Each row is a point on a landscape with many valleys, with its height.
From any point a ball rolls to the lowest of the 2 points nearest to it. It stops when none of these is lower. Distance is the straight distance between rows; heights are no part of it.
k_412 h=263: [122,102,161,86,119,130,149,100,131,172,118,110,160,132,105,94,136,124,132,140,130,129,145,107]
k_432 h=564: [125,123,91,69,144,123,120,137,155,141,106,123,110,125,131,103,115,122,99,121,130,144,148,108]
k_225 h=486: [84,108,136,142,143,136,141,133,126,123,174,136,148,107,79,145,121,124,116,158,116,122,150,152]
k_904 h=580: [131,122,106,94,125,116,119,124,154,112,99,135,107,109,126,97,111,123,90,124,148,129,122,95]
k_554 h=504: [130,103,93,87,147,119,127,119,143,139,137,132,141,127,151,154,161,132,113,102,147,143,172,124]
k_242 h=594: [141,134,112,124,134,105,116,149,183,136,129,118,110,161,137,118,133,135,129,81,95,155,104,128]
k_853 h=440: [145,144,121,126,148,121,147,143,114,123,142,143,128,112,174,110,95,137,153,115,128,122,123,138]
k_852 h=574: [143,130,113,119,129,99,138,143,169,128,122,123,108,155,142,131,129,115,128,74,81,154,135,103]
k_95 h=476: [123,107,126,150,128,122,126,116,96,96,77,186,114,116,152,129,128,115,156,124,124,126,132,115]
k_769 h=151: [152,127,141,141,118,128,134,98,93,148,57,137,127,131,107,140,112,122,123,108,150,118,115,109]
k_146 h=419: [146,82,110,123,156,112,122,121,121,116,87,167,107,146,120,134,114,132,74,130,148,144,150,121]
k_223 h=507: [76,131,112,146,120,140,150,127,158,120,167,100,139,114,121,154,134,124,124,144,116,150,140,167]
k_783 h=277: [126,146,104,119,137,107,106,134,123,135,160,111,128,144,173,135,150,132,132,111,102,167,138,159]
k_38 h=534: [96,111,121,132,93,134,133,140,144,142,138,86,127,132,135,146,127,168,160,111,100,159,160,121]
k_285 h=441: [118,138,98,117,154,150,103,120,132,170,92,159,112,150,140,151,144,131,120,162,153,123,153,146]
k_396 h=371: [146,117,117,107,165,106,89,135,115,82,92,157,118,121,105,142,116,140,109,126,134,129,91,114]
k_828 h=453: [155,116,160,155,143,128,107,124,111,107,112,168,122,130,148,116,139,122,166,117,123,134,103,156]
k_501 h=602: [133,156,116,113,113,124,104,116,135,89,101,136,150,107,115,92,127,141,143,123,142,106,111,108]
k_96 h=418: [121,156,184,150,118,134,176,134,117,117,142,125,127,117,119,133,127,121,150,107,114,97,76,135]
k_834 h=368: [122,96,126,183,129,151,117,131,118,130,121,131,105,125,129,155,118,124,134,153,162,142,126,161]
k_521 h=58: [148,93,113,131,139,123,73,129,112,150,99,155,85,151,124,144,140,130,105,133,147,145,124,103]
k_668 h=199: [104,84,148,151,90,143,129,121,95,120,134,154,123,112,107,131,129,138,138,157,137,114,123,95]
k_299 h=143: [156,134,130,135,128,110,111,132,115,92,76,163,134,148,122,101,93,146,123,118,117,113,107,121]
k_860 h=488: [123,129,139,141,113,126,168,121,119,111,123,133,129,93,120,123,96,122,118,142,140,109,126,111]
k_989 h=388: [155,110,114,122,171,94,110,131,111,106,111,159,98,125,127,155,118,125,94,120,144,140,110,113]
k_704 h=433: [127,129,177,157,126,125,153,146,119,135,170,130,121,119,93,134,101,128,133,128,112,114,87,133]
k_455 h=228: [132,127,129,139,132,129,171,152,138,127,160,97,122,128,144,152,101,108,121,120,115,137,147,138]
k_648 h=487: [134,96,132,106,125,111,164,93,127,120,95,162,130,120,142,113,138,121,101,120,150,121,157,105]
k_49 h=489: [129,84,125,164,110,127,134,105,106,115,93,176,127,121,142,122,124,136,141,127,146,133,138,122]
k_466 h=395: [125,133,127,89,112,129,139,96,104,128,139,125,161,105,129,126,154,146,138,120,155,116,140,99]
k_161 h=162: [130,101,167,101,102,137,127,108,94,135,116,126,113,132,118,132,138,118,95,150,156,115,125,80]
k_539 h=595: [105,121,143,90,101,125,175,107,111,145,142,113,174,118,91,126,118,151,136,106,99,135,153,101]
k_298 h=505: [109,115,102,157,122,122,119,118,174,124,120,139,105,120,146,102,147,112,117,134,135,145,135,125]
k_334 h=363: [141,139,137,121,110,121,102,129,77,78,117,146,133,126,137,131,121,130,113,148,126,103,133,110]
k_351 h=142: [154,125,122,149,117,123,101,134,146,138,108,140,138,143,125,88,126,139,143,131,113,113,135,112]
k_127 h=376: [120,143,127,81,119,126,121,97,101,124,101,138,134,112,138,127,159,135,123,114,158,104,126,95]
k_499 h=317: [120,140,115,134,132,138,103,153,130,152,163,104,100,130,159,155,145,104,137,138,125,135,131,127]
k_461 h=299: [117,104,109,123,132,130,129,138,111,128,122,147,99,132,157,126,123,120,84,167,140,132,174,127]
k_56 h=176: [135,150,145,162,120,114,136,99,100,143,80,132,118,119,120,128,119,123,137,115,140,119,90,118]
k_174 h=377: [138,134,140,153,135,126,145,135,139,161,165,101,144,156,142,158,151,131,145,108,113,146,133,171]
k_777 h=369: [118,163,122,152,123,139,123,123,143,136,117,132,115,164,123,155,123,121,87,175,131,119,132,163]
k_41 h=373: [138,116,112,124,152,128,121,153,187,119,126,129,117,150,121,151,143,97,120,110,124,114,149,116]
k_116 h=326: [146,119,140,127,155,104,131,155,149,102,133,172,82,144,144,130,131,131,122,103,120,115,80,100]
k_233 h=341: [130,122,134,138,125,152,109,125,115,164,138,114,151,112,77,107,117,152,167,154,143,117,125,119]
k_892 h=226: [86,129,160,126,108,153,153,117,81,129,93,137,129,114,79,140,125,132,131,144,130,87,110,97]
k_975 h=318: [118,140,106,158,115,116,127,123,131,176,150,113,91,140,148,123,133,133,101,143,139,151,129,120]
k_812 h=379: [150,138,160,150,116,138,119,135,106,105,144,141,141,130,130,131,140,143,168,123,145,89,98,122]
k_216 h=255: [109,119,121,99,125,166,135,145,142,161,122,100,119,125,116,113,113,119,115,168,139,113,156,123]
k_784 h=220: [98,124,107,128,123,164,112,116,152,133,116,126,131,123,120,134,147,131,113,174,164,119,148,152]
k_98 h=425: [146,133,111,131,162,120,107,146,135,137,115,132,113,149,132,135,114,119,104,142,129,122,147,144]
k_988 h=455: [112,175,107,115,111,151,117,139,168,120,142,116,143,165,138,175,144,132,121,135,118,118,138,156]
k_587 h=167: [152,108,130,114,125,128,92,103,94,95,95,156,151,123,113,146,138,145,116,114,171,117,124,119]
k_760 h=396: [151,142,119,109,156,100,134,123,115,137,121,136,119,116,150,149,130,103,134,98,122,138,129,111]
k_525 h=482: [116,157,100,113,107,158,141,149,179,147,119,99,114,167,136,175,121,138,127,119,126,125,150,134]
k_887 h=161: [138,137,135,148,96,112,116,110,94,114,132,130,98,115,133,140,125,136,100,132,155,125,92,103]
k_633 h=426: [132,150,128,121,139,126,143,140,107,118,160,115,135,109,161,112,102,120,159,130,106,144,130,145]
k_938 h=416: [154,133,115,116,168,110,115,136,124,136,101,141,118,127,136,123,110,98,126,123,112,133,141,127]
k_317 h=238: [127,135,137,133,127,141,131,115,93,74,139,134,165,97,93,120,123,132,152,154,146,116,140,131]
k_253 h=456: [154,130,130,128,168,127,138,156,145,140,133,145,101,123,167,111,109,121,152,100,127,130,104,146]
k_430 h=185: [123,144,129,140,117,144,103,155,134,129,164,118,143,157,137,121,146,123,140,163,97,113,147,135]
k_941 h=551: [89,109,134,109,99,141,131,131,131,151,156,78,142,128,89,165,132,168,138,110,109,156,158,118]
k_597 h=389: [103,147,112,125,125,136,139,148,113,155,181,98,146,131,116,137,108,150,126,149,106,135,147,145]
k_477 h=484: [165,140,164,120,163,132,123,152,109,96,137,129,124,121,150,122,111,101,119,131,116,126,114,162]
k_173 h=539: [126,118,99,75,126,138,145,138,140,167,124,104,121,141,150,129,112,136,102,120,133,140,173,120]
k_450 h=166: [124,129,109,148,110,138,91,139,133,139,128,139,136,152,140,92,138,145,136,166,114,114,148,131]
k_902 h=305: [133,124,101,109,133,125,88,120,128,122,134,156,140,114,141,97,155,150,163,128,139,123,140,102]
k_185 h=672: [147,121,111,107,129,135,133,143,135,125,118,154,129,117,142,109,109,138,145,116,144,88,144,89]
k_340 h=394: [135,104,107,145,136,130,142,110,125,170,118,136,139,112,132,116,116,151,128,138,166,131,148,137]
k_816 h=288: [86,101,126,94,111,146,148,136,122,179,175,117,125,126,111,127,121,152,112,142,131,129,143,107]
k_716 h=246: [148,128,135,122,158,104,115,125,147,87,144,142,149,127,138,137,162,112,149,87,116,139,107,147]
k_267 h=533: [137,126,133,143,114,108,144,107,155,125,103,116,133,123,110,106,134,93,114,123,102,135,139,104]
k_740 h=470: [116,133,126,153,134,142,126,142,164,122,146,142,95,142,170,109,143,138,122,138,131,138,104,188]
k_540 h=632: [139,167,141,127,133,154,136,158,171,150,138,90,113,167,140,156,127,119,122,114,121,132,108,177]
k_690 h=497: [137,118,103,125,180,90,121,150,148,136,120,166,102,150,140,109,121,153,124,132,109,148,93,132]
k_142 h=329: [100,131,119,130,138,148,120,132,114,166,161,99,118,112,126,159,143,102,129,161,132,140,142,134]
k_276 h=362: [106,164,106,102,148,100,121,110,105,106,90,156,125,118,141,127,159,132,128,107,127,106,113,107]
k_379 h=452: [146,91,130,122,129,117,132,99,129,125,96,142,130,136,119,118,134,119,74,134,144,139,158,122]
k_879 h=474: [117,123,87,121,150,117,138,126,151,136,140,123,122,127,158,165,144,124,117,105,146,154,159,148]
k_245 h=344: [147,102,128,136,153,111,119,147,167,99,124,165,102,141,124,140,137,110,123,104,124,113,119,97]
k_543 h=180: [110,159,148,167,106,113,144,116,91,94,97,154,143,148,136,111,140,147,136,122,117,89,107,140]
k_452 h=506: [110,151,103,132,150,142,119,132,182,107,100,154,119,146,139,136,139,105,119,157,118,120,150,166]
k_789 h=624: [147,126,141,139,117,106,164,135,165,92,147,137,135,138,154,130,126,122,126,83,118,116,119,128]
k_762 h=350: [106,161,86,114,118,140,128,120,163,159,113,94,145,138,126,124,124,144,123,138,124,149,146,158]
k_148 h=272: [104,100,129,111,113,161,144,135,138,182,140,124,122,123,107,106,112,147,128,162,146,111,141,108]
k_930 h=510: [124,127,98,102,121,148,147,146,174,166,118,103,114,158,133,152,124,131,112,106,131,129,165,113]
k_440 h=195: [110,174,137,148,123,118,161,108,99,140,89,119,132,114,122,126,127,126,145,115,131,97,104,123]
k_743 h=402: [137,130,109,115,149,140,107,152,166,121,135,126,146,156,127,146,153,109,141,122,112,111,169,131]
k_711 h=593: [164,123,146,158,128,111,163,135,165,113,134,130,130,144,131,116,104,119,106,107,128,115,125,140]
k_560 h=408: [133,148,123,121,137,126,139,130,90,140,163,107,158,110,120,120,96,136,137,153,120,135,142,138]
k_576 h=204: [132,113,133,135,121,125,145,143,163,124,141,114,128,145,169,138,140,147,165,73,101,162,138,153]
k_601 h=412: [144,118,133,161,138,116,133,119,133,159,144,129,150,133,134,137,151,121,156,122,124,130,143,135]
k_545 h=331: [120,132,132,179,116,128,119,136,135,167,140,127,89,155,144,115,136,121,127,156,114,139,116,134]
k_211 h=218: [114,96,146,106,112,130,131,101,123,168,129,109,129,137,113,106,129,142,77,163,166,141,132,130]
k_331 h=462: [144,109,149,130,134,137,158,119,119,123,101,124,140,104,98,136,108,94,112,140,135,114,153,113]
k_333 h=79: [151,109,130,122,133,125,76,114,111,136,82,143,107,126,113,132,139,108,124,124,139,134,115,97]
k_751 h=221: [104,146,129,122,85,123,168,121,131,133,136,101,128,106,123,136,125,131,150,95,108,129,116,87]
k_475 h=353: [124,93,115,162,114,156,91,140,107,107,115,140,110,132,142,137,116,127,135,157,147,141,124,143]
k_43 h=524: [119,132,103,132,164,140,100,155,183,110,108,145,113,133,133,109,129,112,142,140,118,125,127,154]
k_819 h=243: [143,186,129,107,119,118,149,137,106,106,134,125,152,134,141,124,113,146,145,97,123,88,115,117]
k_400 h=335: [124,143,92,137,134,110,121,126,160,156,134,124,81,162,143,125,139,128,81,122,138,156,138,115]
k_721 h=291: [125,108,126,71,122,127,150,98,134,166,122,104,165,130,130,106,143,133,132,115,131,154,161,121]
k_786 h=267: [126,131,145,136,107,134,141,124,137,117,158,117,169,112,77,136,132,135,153,124,125,98,122,101]
k_849 h=613: [134,146,119,118,148,141,125,157,191,144,131,108,91,156,145,131,130,127,128,92,116,150,97,168]
k_328 h=154: [118,95,132,112,109,145,105,104,85,113,128,125,151,120,115,108,128,148,104,173,159,139,149,138]
k_884 h=271: [132,120,102,111,148,107,102,137,164,94,151,146,143,130,138,136,159,140,159,84,122,136,118,118]
k_89 h=256: [91,133,141,138,105,122,149,143,135,151,180,105,130,120,98,127,105,134,152,112,78,143,112,116]
k_850 h=247: [142,145,107,130,128,101,112,121,123,133,161,100,132,121,154,137,133,135,113,118,138,154,118,141]
k_20 h=471: [142,103,125,162,142,126,103,144,137,114,86,165,87,155,143,102,102,134,127,124,116,160,95,159]
k_94 h=530: [107,100,113,91,120,135,122,106,145,156,145,118,127,135,149,139,176,123,108,129,157,140,163,124]
k_619 h=496: [73,139,118,150,138,144,148,128,144,146,158,125,128,116,94,157,119,126,116,167,122,131,136,167]
k_120 h=241: [139,123,152,142,117,136,150,149,139,116,156,111,156,131,100,137,115,109,137,132,104,96,140,113]
k_918 h=437: [156,117,152,168,150,130,109,128,117,138,141,149,139,137,142,124,144,130,165,133,135,134,121,163]
k_588 h=116: [161,123,123,131,109,118,90,129,121,123,94,145,129,147,120,96,108,146,112,133,123,113,121,104]
k_55 h=133: [98,113,109,106,119,141,137,122,150,132,123,90,148,121,127,136,149,115,138,120,108,157,184,134]
k_773 h=210: [137,135,119,133,147,114,122,126,151,91,152,118,164,126,138,125,148,116,141,111,121,144,145,164]
k_133 h=400: [138,140,182,164,120,134,153,129,103,103,123,141,125,135,131,148,134,131,140,113,140,88,78,141]
k_108 h=289: [154,109,115,128,168,136,81,131,112,106,98,152,142,129,113,125,126,121,149,142,139,132,152,145]
k_745 h=327: [129,155,91,113,121,130,112,143,163,135,135,92,143,138,137,102,113,147,142,117,113,145,134,144]
k_713 h=245: [134,133,159,126,120,139,148,135,151,104,149,101,131,111,148,139,140,120,171,76,112,152,104,151]
k_164 h=311: [151,134,152,136,140,119,132,149,122,98,142,151,80,128,160,143,121,111,118,110,140,112,95,112]
k_782 h=249: [109,143,140,102,111,129,126,114,94,156,140,103,137,95,87,117,118,126,122,150,115,132,114,97]
k_925 h=393: [132,163,107,134,145,132,126,127,150,147,122,114,120,151,127,159,122,123,87,143,149,125,136,163]
k_886 h=592: [126,137,117,102,122,120,103,112,148,97,78,144,121,107,115,97,132,117,121,121,134,117,113,93]
k_119 h=137: [145,115,133,171,109,127,107,137,110,131,135,129,79,145,137,138,116,128,93,141,157,137,110,112]
k_600 h=339: [128,98,108,137,136,137,88,149,119,98,115,159,93,118,152,127,117,131,134,142,145,131,124,127]
k_527 h=198: [129,139,114,124,94,112,147,116,141,126,142,118,129,109,149,138,137,140,139,89,142,122,111,90]
k_321 h=420: [122,99,145,111,124,138,140,86,112,135,128,132,157,95,105,128,145,148,136,135,177,124,131,116]
k_999 h=472: [155,126,138,98,175,127,124,162,145,133,147,146,101,134,157,111,131,143,138,99,110,141,87,154]
k_754 h=454: [123,119,147,163,141,145,129,138,124,130,162,140,128,131,158,109,144,143,149,152,131,136,115,186]
k_670 h=571: [134,161,128,129,135,120,150,117,142,129,111,131,138,111,147,112,126,125,187,84,120,128,104,129]
k_523 h=322: [126,107,90,125,134,130,93,134,134,142,130,159,105,125,154,112,138,155,133,137,155,124,137,117]
k_503 h=298: [142,144,105,101,112,119,125,155,145,116,134,92,141,144,142,127,101,142,122,99,99,138,153,116]
k_553 h=324: [120,146,145,160,127,135,117,133,153,136,150,89,115,133,115,129,133,108,117,150,125,142,95,166]
k_899 h=356: [139,126,106,104,172,122,88,157,125,86,120,151,114,115,131,120,106,144,133,138,138,125,101,126]
k_638 h=297: [125,111,129,121,116,149,137,124,158,146,138,104,154,102,90,140,138,124,162,110,141,119,133,106]
k_552 h=260: [139,124,135,143,144,147,100,130,100,94,131,118,153,113,107,126,122,118,148,164,138,128,144,149]
k_629 h=560: [136,149,117,120,135,134,137,118,135,140,104,124,140,94,134,112,118,108,179,113,123,125,129,110]
k_87 h=375: [126,160,112,109,133,85,140,119,111,116,119,148,122,128,163,136,144,124,131,86,103,125,117,101]
k_370 h=658: [140,140,129,123,135,128,154,141,136,105,104,156,130,117,142,126,114,121,151,104,135,77,129,99]
k_694 h=109: [144,121,116,112,132,137,84,128,135,163,120,112,124,123,123,123,152,111,132,133,138,126,137,104]
k_906 h=463: [104,109,139,154,125,144,141,134,141,160,132,123,111,118,66,123,94,121,111,158,123,127,123,123]
k_737 h=349: [111,142,125,115,149,119,125,134,103,97,67,169,118,141,122,140,148,126,130,110,124,79,121,99]
k_958 h=191: [113,118,132,122,121,123,169,125,128,112,147,92,147,103,115,165,118,102,124,114,112,148,154,120]
k_364 h=383: [154,144,124,108,118,106,105,130,97,114,144,130,148,131,139,119,129,127,108,141,113,114,144,106]
k_123 h=306: [110,131,138,154,130,101,152,113,110,151,178,111,134,104,111,143,126,121,115,136,109,157,117,140]
k_478 h=552: [140,134,119,140,119,101,164,123,154,136,119,122,116,140,136,111,119,104,116,98,96,148,148,103]
k_739 h=217: [125,142,155,150,127,118,141,109,91,93,167,137,172,110,114,131,135,133,151,141,119,122,125,141]
k_558 h=239: [110,132,146,139,84,111,166,137,129,130,167,104,132,127,131,146,118,146,148,96,87,136,120,104]
k_966 h=122: [142,110,117,118,131,128,85,100,85,115,110,132,142,105,126,126,139,140,114,148,167,146,136,135]
k_447 h=491: [160,145,148,91,158,122,139,152,134,94,138,156,132,129,149,100,126,150,140,89,109,125,87,156]
k_134 h=201: [152,137,123,146,118,95,129,108,131,114,130,120,132,112,131,125,117,139,96,112,156,128,101,127]
k_435 h=623: [147,104,161,183,127,130,162,138,140,96,124,137,113,132,125,127,100,114,112,132,139,125,117,145]
k_12 h=209: [145,131,152,154,131,145,129,165,146,132,165,113,144,158,121,130,124,123,142,147,107,98,131,142]
k_465 h=367: [136,95,120,159,132,132,127,114,111,158,129,127,127,119,119,153,123,143,115,143,177,131,134,140]
k_802 h=347: [127,132,141,132,107,133,125,132,80,73,93,147,105,129,135,154,121,112,110,135,135,97,118,102]
k_963 h=261: [148,150,128,125,141,115,145,157,129,119,157,98,108,142,149,144,100,104,90,121,116,139,137,137]
k_221 h=292: [143,140,143,145,145,118,150,141,128,112,151,121,77,127,160,140,117,93,104,112,137,150,112,122]
k_303 h=214: [87,100,169,130,92,142,163,106,72,125,109,156,116,125,93,146,125,134,110,142,135,104,120,91]
k_144 h=370: [94,172,96,116,117,141,131,126,129,148,146,90,152,138,126,147,119,154,128,147,114,158,147,169]
k_724 h=163: [111,117,122,103,110,131,137,125,131,116,144,98,138,103,135,143,145,99,129,125,106,148,162,103]
k_456 h=645: [135,145,146,134,128,117,174,135,140,100,119,140,122,129,148,147,130,105,141,85,122,89,117,110]
k_926 h=323: [114,121,126,122,100,160,122,110,65,101,63,149,139,124,118,124,125,121,152,134,130,128,124,121]
k_418 h=430: [127,150,98,116,126,149,113,139,163,133,143,131,154,172,131,161,158,139,127,132,128,100,164,141]
k_642 h=186: [120,83,130,122,106,146,122,108,93,144,113,122,132,136,113,121,112,153,79,169,164,150,139,145]
k_39 h=320: [114,130,115,119,125,158,123,130,148,156,147,94,156,117,87,120,133,135,177,136,123,135,149,129]
k_929 h=415: [143,142,149,128,134,140,136,140,140,136,170,112,125,154,162,139,165,137,113,112,108,149,119,198]
k_70 h=464: [151,154,162,138,107,120,125,137,108,112,168,122,147,135,143,98,128,143,130,136,104,120,102,140]
k_867 h=490: [113,127,108,159,135,115,137,132,183,125,142,133,102,137,158,119,144,116,127,113,123,152,127,154]
k_294 h=555: [170,128,145,160,148,104,145,133,152,132,137,138,139,158,142,115,122,133,104,110,122,132,123,170]
k_701 h=170: [114,130,108,125,137,138,126,113,139,115,140,114,168,120,120,127,153,116,131,150,121,137,176,153]
k_733 h=465: [133,123,127,148,142,112,99,106,122,107,100,172,125,110,145,117,151,130,166,115,134,136,104,131]
k_264 h=569: [88,106,132,93,120,140,135,112,130,150,169,90,154,109,80,152,147,131,123,126,123,152,149,123]
k_356 h=517: [118,107,124,157,116,130,133,110,162,142,104,121,107,115,118,103,138,97,124,141,130,146,136,109]
k_798 h=134: [141,119,135,100,117,124,122,114,111,170,122,116,116,123,131,126,148,108,113,131,133,127,141,87]
k_91 h=275: [119,105,134,102,128,145,147,132,113,150,115,123,112,128,132,111,108,109,94,171,138,126,172,117]
k_927 h=268: [150,156,162,112,120,137,124,136,127,109,155,88,142,122,131,138,138,122,159,87,109,142,93,143]
k_453 h=422: [127,114,106,132,151,139,139,114,139,181,105,148,120,144,141,137,143,130,118,146,153,128,172,147]
k_817 h=287: [153,148,134,125,138,135,88,141,126,92,153,114,130,116,140,98,111,142,132,135,148,128,95,158]
k_149 h=303: [105,124,107,128,104,131,142,132,128,171,168,104,106,134,136,132,131,140,93,148,134,135,142,106]
k_591 h=244: [111,98,168,83,120,125,138,100,113,171,140,103,149,130,100,111,129,131,102,152,148,138,130,114]
k_577 h=417: [143,127,114,80,112,110,106,116,138,113,136,115,159,138,122,116,151,135,101,110,123,128,153,104]
k_22 h=264: [147,167,117,86,129,111,124,144,128,87,133,117,148,134,138,131,114,137,139,86,106,114,120,112]
k_491 h=581: [85,99,158,77,103,131,162,104,124,146,158,107,156,108,93,139,140,133,130,111,113,145,141,103]
k_656 h=197: [116,155,147,151,113,108,140,105,106,81,122,144,154,114,132,123,149,121,141,129,117,103,114,126]
k_893 h=279: [119,134,116,140,118,108,133,113,113,159,176,91,146,105,132,148,139,146,146,115,124,163,120,140]
k_188 h=518: [88,129,123,144,116,136,145,140,146,125,159,93,127,118,142,135,130,126,163,123,95,164,142,152]
k_901 h=307: [143,147,121,119,133,128,85,158,149,86,153,114,128,130,140,110,121,124,108,134,122,125,114,149]
k_978 h=508: [134,125,94,102,169,86,124,138,138,120,121,160,125,128,133,110,126,149,129,124,99,147,110,108]
k_247 h=346: [118,156,135,162,119,132,135,135,149,172,150,122,118,172,146,133,147,131,134,143,102,132,119,165]
k_240 h=302: [112,137,133,145,109,126,136,109,101,138,131,138,147,103,115,92,127,132,165,155,104,123,126,108]
k_257 h=483: [151,98,138,140,169,106,106,142,119,118,100,168,93,154,137,119,118,146,120,126,109,166,73,157]
k_326 h=240: [96,130,115,87,135,171,122,122,148,161,115,109,121,126,127,128,144,114,118,168,154,123,154,142]
k_47 h=538: [123,126,129,158,141,156,110,149,158,120,113,121,121,120,128,104,110,108,155,156,132,122,123,162]
k_40 h=286: [132,113,148,135,105,122,142,111,111,173,115,135,145,127,99,94,124,128,133,151,100,120,138,94]
k_312 h=164: [141,141,142,154,110,117,131,123,88,96,73,162,139,152,135,116,107,143,133,119,117,101,109,129]
k_459 h=446: [110,130,99,135,143,144,154,121,151,166,135,130,126,138,143,176,146,125,128,136,151,130,168,155]
k_719 h=548: [111,96,115,82,143,136,105,118,156,160,110,135,93,150,142,120,160,116,94,141,160,136,144,116]
k_995 h=519: [173,132,151,133,153,109,127,140,139,112,121,153,147,148,138,89,119,140,126,108,107,129,113,166]
k_218 h=549: [125,138,110,133,138,146,128,148,151,147,119,112,120,112,140,103,111,99,168,135,110,132,140,126]
k_191 h=212: [114,179,126,118,123,117,162,116,97,134,106,102,148,125,122,137,137,132,125,99,131,89,118,113]
k_209 h=450: [140,119,110,146,154,128,96,147,138,124,78,152,106,170,119,127,106,128,104,146,122,136,128,162]
k_612 h=444: [120,95,151,126,128,136,136,105,83,138,138,144,159,101,72,140,119,152,133,144,155,117,134,125]
k_931 h=270: [104,126,131,130,117,126,151,128,116,181,155,113,139,111,101,126,117,129,163,122,88,144,132,106]
k_873 h=158: [132,155,126,92,106,119,139,113,105,159,105,114,123,121,136,113,131,110,127,120,107,123,131,80]
k_228 h=290: [134,128,92,91,146,122,89,133,146,98,144,141,143,112,128,124,147,144,151,107,148,127,127,110]
k_549 h=110: [141,104,149,110,111,148,105,94,107,143,64,132,129,120,105,122,140,125,138,122,167,124,110,102]
k_481 h=312: [116,124,142,143,103,145,120,107,58,113,101,147,150,118,98,114,121,141,167,156,119,129,126,122]
k_636 h=439: [153,115,140,139,144,133,131,135,104,119,89,134,128,118,121,134,95,90,127,146,124,122,149,125]
k_609 h=469: [105,112,139,126,142,132,126,118,106,140,165,134,162,103,63,135,109,149,114,147,137,125,142,143]
k_691 h=301: [126,140,113,118,161,117,96,157,137,134,157,132,98,149,169,142,153,113,133,123,107,147,123,142]
k_84 h=184: [129,91,144,135,95,151,111,134,106,117,120,137,115,125,123,133,133,115,126,154,139,107,136,87]
k_61 h=459: [155,142,166,147,144,125,144,132,93,106,112,130,137,122,124,133,101,101,137,139,110,112,120,140]
k_980 h=345: [126,138,135,177,129,140,114,130,154,118,113,119,90,155,125,129,120,113,92,156,143,143,108,169]
k_946 h=262: [157,155,143,118,140,113,99,130,111,97,120,141,121,123,138,120,117,148,129,108,144,112,68,136]
k_467 h=485: [114,158,124,145,147,143,124,132,159,114,120,142,123,146,157,120,136,120,124,157,123,137,122,203]
k_449 h=445: [141,143,158,133,112,130,137,149,118,125,191,108,132,139,157,117,139,140,116,134,102,138,109,164]
k_30 h=236: [88,131,155,104,102,147,135,108,99,142,122,132,135,95,78,115,128,137,139,145,130,104,105,89]
k_671 h=328: [142,132,161,152,120,119,133,138,100,79,113,165,84,149,154,144,120,121,103,113,129,107,90,119]
k_287 h=448: [113,123,151,168,125,125,153,146,139,141,161,127,117,124,85,119,83,133,111,146,110,121,106,139]
k_643 h=242: [156,149,133,127,139,91,101,121,132,95,129,136,118,125,137,121,125,132,95,104,130,133,76,134]
k_307 h=614: [133,128,129,100,97,126,146,121,122,135,152,94,178,138,104,127,125,153,137,116,100,132,161,107]
k_433 h=338: [109,135,122,106,127,142,108,125,74,99,52,152,125,143,122,131,142,131,130,118,139,88,128,114]
k_538 h=333: [127,114,134,151,136,109,146,98,92,140,142,124,137,95,117,153,131,119,113,143,144,148,135,133]
k_838 h=300: [147,149,148,141,125,126,118,129,140,120,138,92,142,113,113,127,125,106,141,120,127,127,98,137]
k_898 h=196: [111,138,98,128,137,142,100,119,146,108,141,123,150,127,126,135,157,125,123,162,153,129,160,164]
k_128 h=501: [125,116,130,171,108,112,162,114,103,123,122,151,113,116,144,115,104,133,120,143,133,130,129,117]
k_315 h=165: [127,123,113,123,109,117,124,141,148,116,149,105,114,128,169,150,132,148,152,75,122,149,124,115]
k_953 h=361: [149,124,146,158,115,148,106,140,114,130,140,126,140,124,104,120,115,141,168,146,143,101,107,120]
k_386 h=269: [103,133,137,116,115,119,168,98,122,151,121,104,130,88,91,121,118,107,112,130,116,145,119,103]
k_780 h=401: [126,146,130,135,116,149,124,121,98,116,102,137,144,123,116,140,138,155,158,118,165,70,112,106]
k_856 h=477: [111,93,156,124,123,151,148,123,120,146,116,124,121,101,65,128,91,117,108,155,140,123,128,112]

Where does a ball stop that starts at each point below?
k_321: k_966
k_146: k_55
k_209: k_966
k_941: k_966
k_240: k_966
k_925: k_315
k_447: k_521
k_287: k_588
k_638: k_588
k_247: k_55
k_552: k_588
k_834: k_55
k_762: k_521
k_303: k_521
k_400: k_55
